A landscape with many peaks, sampled at points; each row gives a point and its height.
A climber steps from a point to the highest of its 2 nearest points, and stops where none of them is higher. Distance is the straight distance between rows; heights are no part of it.
gisa: [ 81 154  39 166  89  99 120 117 123  93  94  94 182 138 111 121 106 122
 140 116 147 113]  height 2.63
goz: [ 52 149 112 129 143 157 129  98  88 138 106 125 108 117 127  99 140 127
 179 138 186  98]  height 0.91
Zibed: [139 137 140  80 112 156 161 102 122 105 148 136  78 110 147  80 130  95
 142  86 100 158]  height 7.52
zeri: [139 170  87 132 109 179 132 132 146 113 128 159 104  82 145 125 105 171
 124 124  92 115]  height 6.19
Tonuv: [115 131 196 120 164 151 128 112 133 142 119 154  49 137 131 153 145 114
 123 112 107  98]  height 0.63
gekup: [123 153 140  76 118 184 154 131 131 103 140 161  76 109 138  97 126 140
 135 157  93 137]  height 4.82
vel: [ 97  84 187 162 123 138  90 158 124 116 107 136 166 188 104 153 110 162
 155  69 175  92]  height 4.55
pum: [159  97 162  90 136 151 109  85 140 172 158 118  81 149 186  87 151 129
 139 126 142 150]  height 4.56
sok: [158 167 140 129 172 154 166 152 123 122  91 184 108  99 108 154 134 166
 107 162 116 118]  height 5.54
Desa: [186 109 156 117 130  99 181 119 110  55 140 148 112  94 100 129 121 100
 113 121  67 188]  height 3.45
difof: [123 109 162 144 116 146 130 179 154 131 133 187 113 183 112 190 103 144
  93 137 129  86]  height 4.58
susi: [ 72 180 116 139 138 140 118 146 122 140 140 137 123  99 102 144 144 159
 135 178 117  83]  height 1.39
Tana: [105  80 147 163 131  70 137  95  86 147 119  96 172 159 116 111  86  59
 135  68 172 140]  height 0.96
mufe: [125  80 189 177 146  86 124  75 124 136 135 109 103 135 147 146 135  74
 113  40 132 128]  height 0.87
saf: [164 119 146  92 117 114 185 115 103  95 166 135 119 116 134  73 117  98
 114 144 104 187]  height 6.46
Dudus: [145 109 103 147  87  80 159 101 122 108 156 123 152 145 160  95  96  74
  86 123 132 167]  height 1.44
kov: [ 98 143 182 105 158 161 133 143 104 139 118 160  75 146 103 125 134 126
 133 133 122  91]  height 0.58
bivu: [ 44 170  76 122 110 116 137 104  90 122 130  86 135  94 110  99 128 103
 178 159 147 130]  height 2.35
sivu: [212 100 152 124 142  90 169 138 117 137 123 124 156 104 121 127 118  89
  94  98  99 174]  height 2.59
tilek: [180  69 148 140 108  78 122 123 167 164 137 100 177 151 163 134 111  88
  82 116 124 139]  height 2.13
vos: [160 160  78 116 138 180 120 170 141 164 158 145 138 110 137 130 131 208
 143 156 158 106]  height 6.63
roz: [106 146  93 131 142 166 128 152 104 149 124 146 135 132 116 106 143 167
 152 132 180  89]  height 3.65
kedu: [125 137 119 150 134  78 190  77 116 113 123 138 132 105 155 121 120  89
  76 173 120 156]  height 1.84
diga: [104 177 146 101 132 130 107 102 111 170 163 110 140  45 114 106 138 148
 178 136 109  97]  height 1.15
lur: [ 93 129 156 160 121 133 120 148 132 105  97 173 105 180  95 186  94 121
 107 105 112  71]  height 4.27
zogud: [ 89 100 136 150 130 149 116 163 118 139 135 158 159 183 111 143 132 178
 155 127 212  86]  height 4.59
Zomaf: [ 97  72 130 160 109 100 104 139 137 133  72 112 207 176 136 155 120 127
 138 141 219  84]  height 3.95
Fezo: [108 160 142 133 156 108 137  79 102 160 172  82 135  74 117  83 145 134
 151 110 111 112]  height 1.24
Seg: [114 113 172 100 130 162 119  71 139 147 149 134  51 129 177  95 148 123
 142 109 130 124]  height 4.38
leti: [ 81 139 113 138 154  80 144 106  86 143 104  97 150 156  98 115 150  94
 145 152 174 122]  height 2.95
datab: [ 62  94 155 112 114 142 106 136 123 145 120 163 119 198 141 134 112 108
 136 184 191 110]  height 1.99
vuvur: [138 141 119  99 136 142  86 134 127 164 170  93 136 121 131  85 143 170
 156 137 118 128]  height 5.70
vum: [ 68 124 134 100 134 134 135 145 101 151  94 152 111 170 123 143 120  85
 135 200 195 117]  height 2.17
rifiv: [ 97 168  64 156  95  85 135 129 133 100 142 100 181  94 111 129 140 127
 108 186  87 150]  height 0.99
pabe: [ 90 127  87 123  96 174 141 180 118 118 148 182 124 170 102 142  87 160
 153 117 165  94]  height 1.25
Gol: [139 137 148 164 141  74 133  89 138 124 164  98 124 139 131 133 131 118
  84 106  82 134]  height 4.83
sek: [155 128 108 139 114 157  51 127 159 157 165  83 150 117 154 130 121 203
 164 107 127 127]  height 3.88
zita: [ 52 158  94 137 128 164 144 155 107 110 119 163 102 152  91 152 100 143
 157 146 171  87]  height 1.11
fol: [ 84 114 168 117 144 179 129 141 107 155 132 183  79 168 131 135 117 139
 144 141 171  89]  height 0.51
zozot: [154 107 132 109 116 145 107 113 147 164 128 140 110 148 178 105 135 140
 116 126 140 134]  height 4.88
vebud: [188 136  75 113 114 152 140 153 124 128  96 141 155 114 143  88 127 146
 127  98 129 145]  height 1.23
Pupom: [110 140  33 144  87 134 129 145 120 105  81 121 176 147 129 119 118 129
 145 118 192 106]  height 2.05
gefa: [135  68 217 156 143 159  90 127 133 171  96 141 133 151 149 148 133 147
 139  78 184 110]  height 0.39
Geb: [159 121 128 143 114  98 101 118 163 111 146 100 115 154 137 141 137 122
 100  78  90 137]  height 5.32
Vot: [ 76 165  86 147  68 141  76 123 129 128 148 141 150  73 126 128 103 143
 163 124 102  96]  height 1.31
Vego: [155 126  87 122  70 144 121 132 173  82 140 143 113 137 158 119 105 133
  98 113  71 158]  height 4.84
temo: [169 125 105  78 108 124 176 118 101 118 157 133 140 117 153  50 121 112
 129 131 134 186]  height 5.71
lod: [195 133 169  78 169 110 138 158 117 125 150  98 111 136  99 120 158 111
 130  86  87 167]  height 6.47
Topu: [154 148 167  96 173 123 130 108 158 102 176  85  53 113 131 153 158 106
 124  91  81 148]  height 5.46
nivit: [ 83 159 133 164 156 157 135 138 129 145 142 162 104 129 101 170 128 185
 118 155 138  70]  height 1.28
giv: [144 119 185 134 155 129 142 106 138 162  92 160  80 120 156 159 136  86
  97 125 105 115]  height 0.68
Sal: [ 82  94 128 148 130 153 142 149 115 153 112 172 143 169 123 168 104 141
 158 138 236  81]  height 4.90
safas: [104 149  93  92 128 118 195 101  88  99  74 130 114 101 130 108 120  75
 151 180 176 170]  height 2.12
mafa: [124 153  76 153 122  75 165 121 110  68 116 112 177 101  97 122 136 129
 105 174  94 169]  height 1.20
Sif: [172 138 132  67 123 166 103 168 141 113 161 117  83 141 136 116 141 141
 141 114  90 157]  height 5.51
Los: [194 128 148 151 147  80 168 117  95 119 159 101 141 111 114 113 120  87
  91  58 110 156]  height 2.80
Vupir: [174 104 129 120  95  94 160 147 114  62 128 144 150 133  97 117 102  93
 108 112  77 195]  height 3.74
kigan: [ 85  87 126 172 111  78  92 120 143 109  99  87 209 181 135 129 152 155
 132 137 198  96]  height 4.61
miv: [166 102 135 106 118 148  86 184 177  92 133 146  81 150 132 179 133  93
 117  52 106 136]  height 5.41
sus: [142  52 199 161 146 145  99 142 153 193  90 140 153 139 140 170 119 121
 122 106 168  91]  height 0.45
roga: [121  97 130 170 118  75 137  89 115 128 109 114 162 152 127 122  93  78
 115  62 137 124]  height 1.07
Navo: [ 73 162  80 129 130  90 149 117  87 124 124  77 157 126  97  97 155 105
 156 154 155 133]  height 2.65
lus: [155 111 113 115 147  82 182 159  85 123  72 132 186 113  91 130 154  83
 120 194 155 179]  height 4.03
dori: [157 140 124 163 160  76 160  95  85 139 164  80 157 114 114  85 126 113
 107  61 137 127]  height 2.61
Luvak: [195 121 121 104 141 170  92 132 151 163 134 116 113 147 168 122 130 172
 130 115 139 124]  height 5.36
zubaf: [107 134 139 142 102 113  73  99 150 129 196  83 106 101 135 135 126 134
 151  87  72 134]  height 3.86
kol: [163 131 109  89 113 152 174 118 109  61 111 166 125  82 123  84 122 136
 141 146  97 177]  height 4.01
lemul: [104 157  87 118 112 125 115 180 133 117 137 120 160 149 102 131 156 157
 115 199 128 115]  height 0.81
det: [105 152 116 156 156  85 181  52 113 146 142 108 124 107 164 103 151 104
  99 172 144 127]  height 2.04
Zogu: [178 125 172 120 161 142 135 164 150 164  99 166 108 134 138 177 123 133
  87 156 119 118]  height 4.94
vof: [112 149 106 121 139  96 163 147  93  63  50 150 140 118  65 155 112 101
 135 180 135 162]  height 2.48
lumo: [135 156  83 114  99 122 108 184 145  98 150 122 170 132  93 125 129 173
 107 179  79 152]  height 0.64
ratul: [130  97 196 154 173 140  98 100 127 173 101 138 109 142 143 138 155 145
 131  99 155 103]  height 0.32
Leni: [152 136  94 128 128  99 110 137 133 146 130 100 176 155 121  98 148 151
 113 129 134 130]  height 3.06
Sen: [135 155 148 127 151  87 154 113 122 124 151 113 128 114 109 114 146 128
  93 149  79 147]  height 4.45
vofim: [118 106 141 133 113 201  93 128 148 136 153 155  77 142 167 124 124 186
 156  91 162 112]  height 4.11
Kasis: [102 119  79 127 103 127 146 194 116 124  68 146 168 162  93 174  75  94
 150 132 219  99]  height 4.16
lamol: [140 135 103 157 161  74 157  91  89 154 140  81 177 116 123  76 158 122
 122 106 162 127]  height 2.41
viru: [115 174 103 121 164 142 135 140 100 149 113 112 148 104  94  95 158 157
 151 124 138  98]  height 3.35
pir: [141  80 139 141 110  93 136 120 153 158  92 134 171 143 149 145 103  75
  90 135 126 128]  height 1.88
kimun: [ 89 133 123 165 143  86 104 104 135 151 116 105 161 157 125 130 170 142
 110 173 153 101]  height 5.74
zulud: [102  92 152 133 117 190 129 118 129 161 115 194  94 156 169 132 102 140
 144 121 192  95]  height 0.46
bego: [102 163 159  83 159 139 170  91 106 138 136 123 107 101 121  83 158 123
 140 162 115 124]  height 2.86
somed: [123 101 111 134  85 168  59 113 149 132 160 104 134 125 171  90 123 186
 169  84 141 136]  height 4.37
tof: [115 171  90 121  74 129  70 166 133 133 163 134 169  77 114 134 111 158
 153 140  85 107]  height 1.12
Kad: [ 86 124 135 147 102 113  82  95 129 126 168  93 136 125 118 105 128 144
 150  85  96 125]  height 4.08
kub: [141 122 153 110 131 124 148 132 105 125 105 136 111 134 108 114 124  76
 134  65 102 136]  height 5.73
Moruz: [157  73 176 127 131  74 183 137 105 118 149 141 153 109 115 130 103  56
  84 182 101 194]  height 5.01
Teg: [ 73  77 177 121 102 139  97 133 133 129 106 162 108 194 125 145  95  84
 130 130 148 110]  height 1.82
gude: [ 65 173 128 111 129 107 162 124  97  81 137 122 131 101  80 118 133 119
 131 207  86 159]  height 3.13
luvu: [132  64 210 161 156  97 109  95 132 179 108 115 127 139 138 149 136  75
 116  76 134 121]  height 0.80
Bifu: [153 113 157 130 155 156 151 187 131 179  95 184 140 133 113 180 116 124
 100 159 143 101]  height 5.37
vun: [164  95 107 110 106 120 113 153 136 157 102 131 181 164 138 109 125 124
 119 120 163 119]  height 2.99
gem: [120 130 119 152 151 173 102 134 112 159 130 137 139 125 126 107 139 193
 165  87 183  87]  height 3.89
kezup: [138  97 182 103 148 107 129 151 125 122 134 125  95 137  99 145 147  48
 131  47  95 138]  height 5.97
tado: [123  95 112 144  95 185 104 146 158 136 156 166 121 159 161 134 104 200
 147 102 173  97]  height 3.91
nuv: [167 110 161  71 121 142 119 153 151 122 153 132  71 147 146 131 146  96
 121 111  98 166]  height 5.83
volos: [161 106 176 105 169 106  87 121 139 127 185  69  89 156 129 129 169 107
 144  64 123 159]  height 1.47
Purag: [215  74 152 133 132  79 137 143 154 161 141 100 163 131 149 142 116  75
  81 100 106 173]  height 2.36
leku: [218 127 108  88 124 144 151 147 129 115 101 148 133 101 144 100 124 141
 122 118 105 181]  height 0.92
lidu: [ 79 148 118 168 133 133 112  99 118 126 107 134 124 129 119 124 124 146
 134 103 126  89]  height 4.66
sofe: [133 121 130 134 149 174 117 118 144 179 146 161 102 137 171 127 139 192
 135 151 182  94]  height 5.47
fasab: [136  61 174 135 108 124  80 103 152 143 139 113 140 177 173 100 139 143
 131  84 162 147]  height 7.19
Duli: [165 160 127  79 148 140 122 161 127 142 148 115 137 124 114  94 150 172
 134 169 104 152]  height 6.57
lalak: [151 113 132 105 131 127 180 127 104 119  77 163 132  96 126 113  98  79
 123 125 114 159]  height 2.23
Nebop: [144 110 132 119 123 151 117 148 118 124  92 146 119 148 113 122 120 105
 144  38 126 114]  height 5.42
larit: [ 29 162  67 146  94 121 104 121 105 115 114  75 128 132 104 134 134 119
 186 158 185 115]  height 1.98
tis: [150 172  85 123 119 185 102 142 150 146 145 135 117  72 140 139 102 185
 157 109 100 106]  height 5.50
nug: [130 115 126 120 142 156 183 202 117 155  95 202 140 133 108 183 104 115
 119 180 170 120]  height 5.91
Dis: [129 105 175 119 145  63 168 134 102 141 140 127 156 155 106 126 119  64
  85 170 113 163]  height 5.44
kib: [147 117  97 130  72  97 139 133 142  64 134 144 147 150 132 112  96 105
  95 111  76 179]  height 4.19
mus: [125 149 110 128 144 189 101 126 136 178 157 139 110  89 152 125 131 205
 157 150 155  90]  height 5.90
Kop: [115 119 171 145 129 153 123 145 137 110  88 172  82 148 112 177 110  89
 114  79 110  97]  height 4.06
Tolo: [141 137  54 124 103 158 143 153 108 125  79 153 163 126 136  98 121 127
 139 106 177 120]  height 1.62
rana: [108  87 183 104 117 106  92 148 108 128 148 106 131 195  92 107 141  98
 140  78 122 135]  height 1.61
fonog: [147 171 107  98 128 113 115 118 127 165 183  81 160  74 128  91 140 158
 153 158  96 150]  height 5.00
gikes: [127  88 142 113 116 151 168 137 116 125  64 160 125  88 116 136  61  46
 126 135 104 172]  height 2.06
nubo: [208 154 133 152 151  91 168  99 136  93 169  87 114  82 140 134 119 120
  91  96  79 171]  height 3.07
mumad: [166 154 114 118 136 171 113  88 169 141 148 104  71  83 189 145 125 158
 131 130  85 134]  height 0.41
bukab: [132 109  85 155 101  64 153 103 111 119 120 108 185 152 128 109  96  76
 111  92 146 143]  height 1.22
ninav: [153 131 129 111 155 123  72 111 155 121 220  41  99 125 148 160 141 131
 165 101  81 161]  height 3.49
rupe: [189 144 150  83 166 124 140 157 118 134 125 118 131 134 101 109 153 145
 120 130  97 157]  height 5.93
fova: [151 126 114 116 130 135 163 110 119 136  86 155 124 116 158 100 122 103
 111 134 134 142]  height 2.44
Sazal: [ 81 180  84 118 126 170 173 111 115 109 100 143 101  74 143 125 147 129
 140 208 150 121]  height 1.86
koge: [100 146 102 137 147  71 165 123  90 136  61  94 148 138  99 159 146  70
 124 180 183 137]  height 3.29
beni: [140 136 130 126 160 121 114  92 152 180 141 111 121 129 169 120 163 167
 101 189 133 121]  height 3.68
zuka: [126 133  99 163 126 133  68 120 149 163 137  97 172 101 139 122 137 201
 151 121 151 100]  height 4.33
deg: [150 120 172  88 149 121 120 140 166  97 162 123  54 140 137 164 155  82
 104 107  81 161]  height 5.63
Zez: [117 121  94 122  76 161  87 128 152 114 153 132 117 147 155 101 115 156
 138 103 118 122]  height 4.85
Sunon: [112 103 146 182 117  97 113  77 129 106 115 117 125 146 129 134 119 100
 126  36 112 114]  height 0.95
suf: [167 160 110 127 135 176  87 151 151 120 149 110  93 105 126 151 121 175
 150  75  96 112]  height 4.98
zuf: [147 121 108 123 107 144  96 184 155 126 152 142 156 182 114 133 122 186
 114 135 141  96]  height 1.18
givib: [110 148  92 143 127 141 115 112 156 158 132 128 132 109 170 124 157 167
 107 197 146 103]  height 3.27
Rafeg: [103 130  60 123  85 132 131 130 135 113 119 126 147 150 159 104 141 122
 121 185 167 139]  height 3.40
kozu: [193 120 150 108 129 161 122 168 155 120 104 153  87 116 136 166 122 107
 119  76 100 140]  height 5.10
kup: [ 98  66 190 161 128 148 113 117 136 169  76 160 117 143 140 166  94  96
 129 110 160  90]  height 0.53
Sego: [148 167  96 106 131 101 158 131 108 119 166  93 177  65 105  88 153 149
 134 178  96 167]  height 4.29
kife: [122 141 148 163 130 161  93 105 173 115 134 138  57 118 146 179 129 157
 120  87  94  95]  height 5.64
zute: [114 109 137 148 117 152  81 137 114 110 122 125 124 158 102 113 125 145
 165  33 132 105]  height 5.15
refo: [140  76 189 146 150 115 134 107 142 178 100 121 112 107 138 159 123  55
 101  89 103 125]  height 0.75
rira: [176 126 142 104 156 114  80 122 173 124 196  60  95 165 152 164 147 135
 121 131  83 163]  height 3.26
puvo: [ 99 141 144 154 139 144  83  97 127 148 145 114 116  95 125 123 135 166
 151 103 107  96]  height 4.35
rapok: [ 99 151 127 169 107  92  72 104 168 137 166  99 149 108 127 164 125 158
 116 142  67 103]  height 3.94
vavu: [ 90 150  66 149  90 111 121 131 121  79  88 127 159 158  92 121  86 115
 133  97 127 113]  height 3.12
Melu: [ 95  82 163 107  94 122  97 142 122 123 132 134 126 198 117 117 112  85
 131 112 128 129]  height 1.71
seb: [110 135  89 143 112 139 114 179 154 131 160 136 156 157 112 157 135 192
 116 179 154  86]  height 1.00
beda: [134 127  99 121 109 159 131 201 124 116 124 170 153 168  95 136  97 158
 132 102 149  98]  height 1.40
dol: [114 123 180 173 171 155  95  79 140 165 110 132  98 121 157 146 152 189
 132 115 159  95]  height 0.26
Muv: [100 141 105 164 157  74 167  68  88 153 157  79 153 106 144  88 159 111
 125 147 172 125]  height 2.21
fir: [ 80 164 105 121 135 106 171 144  94  67  83 126 121 118  75 142 140 111
 136 215 133 162]  height 2.81
dapag: [108  66 165 132 110  99  87 112 129 137 134 109 178 193 141  96 134 139
 137 110 170 136]  height 6.28
Nem: [116  93 190 121 136 117  74 132 133 115 156  99  99 177 115 127 161 117
 148  58 122 136]  height 1.55
gumez: [109 176  91 119 102 169 140  98 144 117 127 148 109  51 160 116 116 146
 134 158  92 122]  height 7.13
fofir: [126 146 106 124 137 128 151 172  95  64  77 174 152 124  65 140 123 134
 125 177 113 150]  height 2.18
Kel: [183 113 143 135 148 112 132 104 162 119 128 123  79 103 161 161 138  73
 107  51  98 148]  height 2.72
laru: [146 148 142 119 117 104  67 102 153 129 225  58 104  83 148 168 116 122
 163 107  63 149]  height 3.67
Rap: [194 149 105 113 142 145 137  99 155 139 124 123 103 101 178 118 132 153
 113 124  97 145]  height 0.52
Lub: [121 164 150 132 147 102 164 110 111  84 119 128 116 108  89 126 127 121
 110 127  63 145]  height 4.15
ged: [158  78 157 129 113 145  68 120 175 128 143 113  97 165 175 143 140 137
 140  67 142 140]  height 6.50
vake: [110 144 134  99 148 127 176  95 103 137 102 148 115 121 142  96 138  99
 123 157 141 133]  height 2.66
Zodif: [ 72 144  77 146  90 167  88 141 114 124 140 136 154 108 110 113 107 161
 175 111 148  90]  height 1.50
gined: [ 86 136 105 184 125 116  83 124 151 142 127 105 171 126 125 141 157 188
 132 151 161  82]  height 4.97
borof: [139  92 154 124 107 113 135 159 142 125  87 161 151 145 120 156  96  73
  95 146  91 148]  height 1.65
mev: [158 112 191 113 150  71 155 149 101 134 157 111 132 150  92 129 135  72
  98 120  93 165]  height 5.87
Mer: [132 177 160 118 169 153 154  76 136 139 117 125  80  75 138 124 143 147
 135 119  91  95]  height 4.99
tem: [129 143 170 159 162  92 121  83 108 140 208  62 118  98 119 102 138 132
 130  88 106 124]  height 1.34
geg: [117 120 123 124 147  76 183 139  99 139  73 115 167 125 113 154 149  62
 111 206 167 164]  height 3.62
zurab: [111 117 141 110 108 189 112 104 141 121 139 154  52 130 167 105 130 133
 155  86 128 112]  height 4.26
vuz: [107 144  89  94 107 141 139 137 121 118 132 141 136 131 141  86 144 134
 121 184 129 154]  height 3.97
zok: [141 146 106 128 126 125 140 164 113 101  86 155 153 133  99 124 125 133
 109 135 111 134]  height 1.89
zifeb: [140 138 109 130 119 118 113 178 123 110  99 140 161 165  80 132 121 137
 117  91 119 114]  height 1.63
tolet: [ 97 130  71 148  99 152 122 130 149 132 128 140 132 134 165 125 143 155
 126 180 174 101]  height 2.94
nadiv: [178  79 139 133 116 148  99 159 151 158 104 140 173 155 142 142 114 146
 124  90 176  94]  height 3.38
Bopi: [174 156 123 114 176  98 181 124  96 116 102 121 167  82  90 102 171 148
 118 164 114 155]  height 5.52
kuf: [157 126 150 144 144 123 106 129 165 145 120 139 105 156 142 166 131 152
  92 129 111 105]  height 4.48
mana: [ 64 167 109 120 125 153 110 107  90 158 135 120 136  66 122  99 141 139
 195 139 146  83]  height 1.03
Bimu: [ 36 148 113 164 143 147 140 143 118 129 137 154 108 154  97 178 127 163
 151 173 181  74]  height 1.19
gud: [164 144  81 113 128  96 144 136 117 122 147 100 177 108 121  82 142 148
 110 149 109 165]  height 3.69
kubus: [ 34 147  80 158  93 153  84 131 103 120 128 112 156 109 114 128 125 148
 196 137 176  95]  height 1.69
Namo: [164  98 140 136 107 106  99 148 166 103 120 126 119 157 125 160 128  91
 105  53  97 129]  height 5.77
lezov: [ 93 134 101 147  88 102 115 122 119  81 117 116 140 162  94 114  99 105
 126  66  92 122]  height 3.50
pozu: [ 94  80 125 141 124 146 142 179 120 159  89 155 172 163  96 182  72 111
 153 121 226  80]  height 4.60
Nuzuz: [191 132 173 142 149  82 187 109 114  78 156 119 115  89 117 137 123 106
  85 125  74 175]  height 3.28
bivot: [151 109 156  79 110 134 189 122 103  88 140 150  97 114 134  94 109  63
 134  98  95 182]  height 7.06
Keros: [115 185 135  97 171 139 170 118 103 138 119 112 139  73  93  97 168 145
 143 152 117 115]  height 3.05
ravad: [161 121 185 135 176  93 129  86 122 150 177  74  99 134 134 118 155 121
 123  79 123 139]  height 1.42
sero: [145 135  80 121  83 173 127 137 158 102 127 166 110 124 164 121  99 153
 112 123 105 128]  height 5.49
Vuga: [ 94  89 140 146 121  73  89 117 127 132 136  82 199 191 118 102 155 149
 129 130 169 119]  height 5.45
Mipe: [103 144 119 173 117  67 110  90 157 124 170  89 155 139 125 135 130 141
  87 151  81 121]  height 4.36
bune: [ 85 145 109 120 130 106 195  60 105 116  98 130 102 109 153 107 106  66
 128 160 162 148]  height 2.42
Kigin: [141 135 100 113 143 109 208 102  85  90  83 132 143  84 124 110 164 110
 141 204 153 175]  height 1.78
gomen: [186 125 117 122 160  73 176 143  96 141  94 126 191 111 110 108 154 111
 109 149 134 170]  height 4.67
narer: [ 57 181 126 130 112 101 123 126 116 105 150 126 137  86  93 135 126 121
 133 190  62 123]  height 3.37
puz: [ 43 170 115 129 112 135 109 126 124 145 148 128 126  82 128 141 151 130
 152 210 127  89]  height 1.49
nugo: [115 116 116 151 131 157  93 157 132 161 153 125 173 145 122 119 144 217
 164 135 205  94]  height 4.20
kitu: [ 78 181 119 152 102  82  89 109 138 149 161 119 147  68 122 153 131 137
 132 173  74 102]  height 3.61
mezod: [135 100 153 131 137 155  58 120 186 106 160 109  58 153 168 173 150 141
 141  87 122 138]  height 6.17
nel: [156 151  90 108 116 165 156 129 135  73 111 172 123  62 131 109 130 175
 129 189 103 153]  height 4.65
nosa: [152 141  85 116 121 153 158 165 123  82 102 181 136 101 121 132 143 169
 121 208 129 156]  height 5.43
peper: [171  92 121 133 121 172 116 163 145 161 133 168 136 162 144 148 104 185
 142  87 186  90]  height 3.66
viliz: [150  88 159 135 121 154 135 189 156 155 103 179 141 146 115 196  84 108
  99 133 124  96]  height 4.96
Dev: [ 98 158 122 145 121  90 147 122 101  70 109 133 126 142  69 127 100  97
 113  97  66 144]  height 3.84
sema: [117 157  86 142  95 122  91 152 144 118 142 115 159 123 107 123 119 161
 121 125  83 115]  height 0.90
segak: [212 119 133 137 146  95 146 101 154 127 157  97 106 112 168 151 127  93
  92  75 101 169]  height 2.84
dozu: [152 109 105 152 101  64 181 103 113  91 131 140 164 121 146 115  97  82
  76 167 123 188]  height 1.64
tofom: [166 143 132  96 152 143 159 163 122 109  98 169 126 108 114 121 153 158
 115 200 121 149]  height 6.35
Muz: [134 180 146 129 178 160 147 127 128 153 110 142 100  89 121 137 146 176
 121 156 115  87]  height 5.07
bek: [187 115 159 106 142  93 115 111 163 141 177  87 102 165 171 146 144 123
  90 149  94 175]  height 3.04
Vuza: [228 131 111  87 138 139 150 114 150 114 141 106 110 104 168 109 127 138
 124 112  91 187]  height 0.69
fafuz: [119  85 171 150 123 132  75 137 117 123 105 112 160 171 116 114 134 155
 160  39 162 120]  height 4.87
nedo: [162 168 167  92 168 146 152  93 146 127 158  92  70  88 131 133 152 133
 132 117  75 135]  height 5.26
lukab: [ 84 149 121  80 141 143 156 149  89 140 100 139 112 151 120 111 149 103
 151 189 184 126]  height 2.37
nom: [121 129 147 126 117 156  83 125 169 105 163 125  60 135 147 153 142 133
 124  93  86 121]  height 5.89
zedag: [182 171  95  96 150 164 124 176 130 143 141 132 139 109 117 124 136 199
 131 166 121 130]  height 7.91
mov: [109 128 106 135 138 149 156 169 119 150 113 175 132 161 120 161 125 133
 126 167 193  91]  height 5.31
koras: [173 102 185 100 149  91 129 157 129 136 155 107 103 149 107 139 149  75
 111  80  95 159]  height 6.16
Zap: [ 93 134 125 165 136 109 119 116 127 128  90 139 143 164 114 151 132 132
 115 139 150  83]  height 5.09
pabeb: [140 129 145 159 147 107  90  91 174 156 135 110 116 144 159 155 146 173
  94 155 113 108]  height 4.10
tul: [167 144 129 119 137 172  96 178 153 125 152 133  89 154 114 167 122 178
 126  95 105 104]  height 4.62
Fabug: [109  81 120 135 119 146 153 156 134 125  48 144 157  99 102 164  47  54
 116 164 122 164]  height 1.90
lefu: [133 139  76 132 121 102 184 112  97  54 100 134 152  75 103 112 149 130
 142 209 120 180]  height 1.48
Tizeg: [ 46 166  91 129 111 160 142 100 128 129 131 141  95  87 155 124 133 125
 147 202 141  97]  height 1.66
Ludof: [120  89 169 142 140  97 140  89  75 155 140 108 141 151 129  81 120  80
 152  59 166 139]  height 0.86
rur: [210  89 147 125 145 156  68 129 170 153 128 103 113 160 183 168 134 161
 146  81 156 132]  height 6.00
bizel: [ 73 169  83 113 131 164 169 142  95 113  92 138  96 119 123 136 142 118
 154 205 185 117]  height 2.11
Reb: [113 104 165 152 141 135 131 104 138 166  78 165 110 145 152 154 118  99
 108 134 143  91]  height 0.60
fati: [117 154 104 112 101 160 152  80 131 111 149 130  96  79 160  84 116 124
 136 111  89 135]  height 8.30
Bino: [107  75 143 142 110 145 134 168 155 133  72 143 156 131 106 176  57  57
  97 144 100 128]  height 1.73
lirob: [103 146 111  71 100 168 161 129 122  95 139 157 104 107 143  80 133 134
 139 195 112 158]  height 4.46
dor: [128 148 129  77 104 179 104 131 144 124 174 131  74 117 153  98 128 151
 142 147  89 137]  height 5.14

Where does a climber stop that starts at each point below?
diga => lukab
Tana => Los
refo => Los
lumo => Bopi
Ludof => Los
gikes => Sal
Kigin => Sal

Call two points neighbours if one is among the 2 nearest of the other. Go from one point of each pair to the other, from neighbour to neighbour, staying as high as possible. Name the lowest point that can't be avoided.
Namo and tofom => Mer
Namo and nuv => kozu
lukab and lod => zita
zedag and koras => rupe
Los and Namo => borof
koras and Sal => vel
